Each row is a point on a landscape with many valleys, with its height.
A ball rolls from a point to whichever of its 6 nearest points has the largest drop for the distance, and stops where none of them is lower. Distance is the straight distance between rows; heights are no part of it.
q_487 (h 23.7): [114  97 143 147 126 108 122 134 125 109 114 117 167 150 126 138]
q_96 (h 26.2): [ 91 172 101 123 146 143 130 108 144 148 145 164 137 139 124 203]
q_308 (h 21.5): [107 149 109 141 147 114 165 126 176 195 132 121 119 156 144 110]
q_543 (h 5.7): [113 177 120 146 105 185 152 110 133 153 143 147 132 101 112 252]
q_330 (h 79.6): [170 159 121 108 147 110 149 137 161 176 115 143  61 102 122  49]
q_288 (h 27.3): [165 149 128 114 130 113 153 125 160 163 111 136  73 108 127  60]
q_573 (h 3.9): [108 116 150 139 121 121  87 136  72  72 112 134 196 139 105 196]
q_462 (h 9.5): [138 132 130 131 133 108 166 120 168 169 116 119 113 129 134  86]
q_33 (h 8.2): [103 136 141 133 123 117  91 131  89  80 115 143 184 132  98 204]
q_337 (h 13.6): [116 130 122 142 139 103 157 122 171 167 127 122 132 150 134 110]
q_906 (h 18.3): [107  99 145 145 124 112  99 140 102  85 111 125 189 153 116 175]
q_566 (h 29.5): [166 122 139 111 126 127 130 130 134 122 122 132  80 103 126  54]
q_323 (h 32.9): [ 88 156 102 125 142 123 121 120 142 137 135 146 155 153 120 184]
q_996 (h 13.4): [125 115 132 138 129 108 152 125 162 153 120 111 131 144 132 102]
q_42 (h 30.6): [165  99 141 110 120 139 112 128 100  91 135 115  90  99 138  65]
q_635 (h 26.3): [101 158 101 141 160 122 167 129 180 210 137 125 103 160 145 108]
q_192 (h 40.3): [148 109 102  98 121 133  64 172  73  90 163  92  85  99 147  48]
q_106 (h 14.1): [100 134 120 140 142 103 146 124 160 150 124 125 146 160 126 132]
q_901 (h 26.9): [114  82 145 151 120 115 111 136 104  89 114 115 185 149 124 151]
q_38 (h 73.6): [115 107 138 147 127 109 140 130 146 129 114 118 154 147 123 124]
q_430 (h 19.2): [106 100 147 141 125 118  94 144  87  71 116 129 190 145 110 176]
q_201 (h 7.1): [153 118 107 101 135 134  71 178  84 101 154 107  67 101 135  39]
q_354 (h 24.2): [165  83 152 117 107 140 124 125 102  90 128 105 119 108 153  78]
q_225 (h 29.8): [166  86 132  96 109 144  92 130  74  79 150 103  99  98 156  69]
q_348 (h 57.1): [167 116 131 106 127 134 102 147 101  99 137 121  77 101 134  49]
q_777 (h 37.4): [110 178 114 135 119 189 151 112 140 157 148 155 127 108 116 238]
q_789 (h 20.2): [101 182 100 125 139 179 143 101 154 160 150 166 120 129 119 210]
q_257 (h 29.1): [169 100 131 100 114 145  95 140  85  87 147 110  88  99 141  60]
q_599 (h 74.1): [125  67 153 153 110 129 110 143  86  80 116  97 186 144 141 148]
q_30 (h 18.6): [152  69 159 137 108 132 132 128 108  94 114 106 146 128 145 100]
q_311 (h 43.4): [107 174 118 124 117 145 133 103 122 127 135 157 144 111 107 236]
q_719 (h 28.0): [168  91 142 105 111 144 104 133  87  88 136 109  97  94 147  72]
q_835 (h 42.0): [111 174 124 149 114 200 159 106 143 165 150 147 127 103 118 246]
q_44 (h 8.3): [114 169 135 124 110 133 114 107 105 109 124 154 170 108  97 236]
q_553 (h 42.1): [ 96 170 108 119 127 142 127 109 132 138 139 156 144 126 113 211]
q_631 (h 24.3): [123  84 147 152 117 118 131 132 120 102 111 117 170 149 128 129]
q_164 (h 25.4): [ 99 127 130 136 129 109 107 130 119 100 121 137 178 151 112 176]
q_914 (h 34.1): [124 153 110 139 147 115 178 123 180 214 125 125  97 137 144  91]
q_893 (h 41.7): [ 90 155 100 133 158 124 138 119 161 174 139 141 132 162 135 150]
q_420 (h 8.4): [ 92 157  99 135 160 120 152 123 172 189 140 130 125 162 137 131]
q_685 (h 14.3): [132 134 122 134 138 109 165 120 174 177 124 119 113 142 135  93]
q_203 (h 15.7): [116 176 130 142 103 162 140 107 116 141 134 147 146 102 105 252]
q_178 (h 47.5): [118  76 151 149 113 126  99 150  71  68 114 105 202 146 130 163]
q_581 (h 18.8): [161 139 137 121 132 110 156 122 161 162 111 131  85 113 126  67]
q_984 (h 33.7): [175 133 129 104 133 125 111 145 120 113 132 133  66 104 127  41]
q_890 (h 25.5): [153 141 127 124 135 110 166 123 168 183 113 127  83 118 131  69]
q_993 (h 25.9): [ 84 177  92 121 149 142 134 110 146 156 148 155 132 150 126 187]
q_451 (h 22.6): [161 115 145 122 125 120 152 123 151 133 117 124  98 114 127  72]
q_416 (h 54.4): [139 102 146 138 122 114 147 127 154 131 109 117 134 132 132  98]
q_301 (h 66.5): [158 123 120 100 134 134  83 164  96 103 148 116  69 102 131  40]
q_898 (h 50.8): [138  87 151 142 120 119 142 130 135 117 112 109 147 137 136 109]
q_113 (h 19.6): [104 144 134 132 124 118  99 126 101  93 117 152 176 134  99 204]
q_136 (h 4.0): [104 118 136 145 134 107 123 130 135 115 118 130 167 157 119 148]
q_846 (h 29.0): [ 89 162  97 132 150 124 134 120 154 160 143 141 139 156 128 160]
q_813 (h 37.6): [101 165 124 124 122 124 111 113 114 113 133 155 163 126 104 214]
q_702 (h 45.7): [165  69 147 119  94 144 111 122  78  78 131 102 123 102 161  95]
q_943 (h 61.0): [149 162 119 127 145 115 182 121 177 210 116 129  74 119 136  72]
q_108 (h 32.1): [170 144 124  97 142 121 117 151 133 134 121 141  59 101 115  38]
q_232 (h 24.7): [155  82 156 133 109 129 137 125 123 103 114 110 130 122 144  91]
q_688 (h 46.1): [164 103 150 120 119 132 135 125 132 118 119 122 104 112 135  65]
q_405 (h 43.1): [162 114 122  99 122 138  89 156  87  93 147 115  72 105 138  48]
q_716 (h 28.8): [ 96 142 126 131 133 110 112 125 124 114 122 146 169 145 110 186]
q_953 (h 20.7): [ 97 131 120 137 140 103 130 126 151 136 122 128 160 161 123 144]
q_787 (h 7.5): [152  61 155 140 104 138 124 130  91  81 122  97 153 122 153 111]
q_866 (h 67.4): [ 84 172  89 132 164 138 146 115 163 181 148 150 124 161 137 155]

Where does a ball stop that starts at each point below?
q_42 | q_787
q_323 | q_136
q_943 | q_462
q_898 | q_787
q_984 | q_462
q_914 | q_462
q_901 | q_573
q_108 | q_462
q_44 | q_573
q_113 | q_573
q_257 | q_787

Call two points neighbours if one is among the 6 nearest of the other. Go from one point of each pair to the other, from neighbour to neighbour, staying as low as possible. Name the highest point that can't be avoided.
q_201, q_462 | q_257
q_420, q_787 | q_631
q_543, q_573 | q_203
q_462, q_420 | q_337
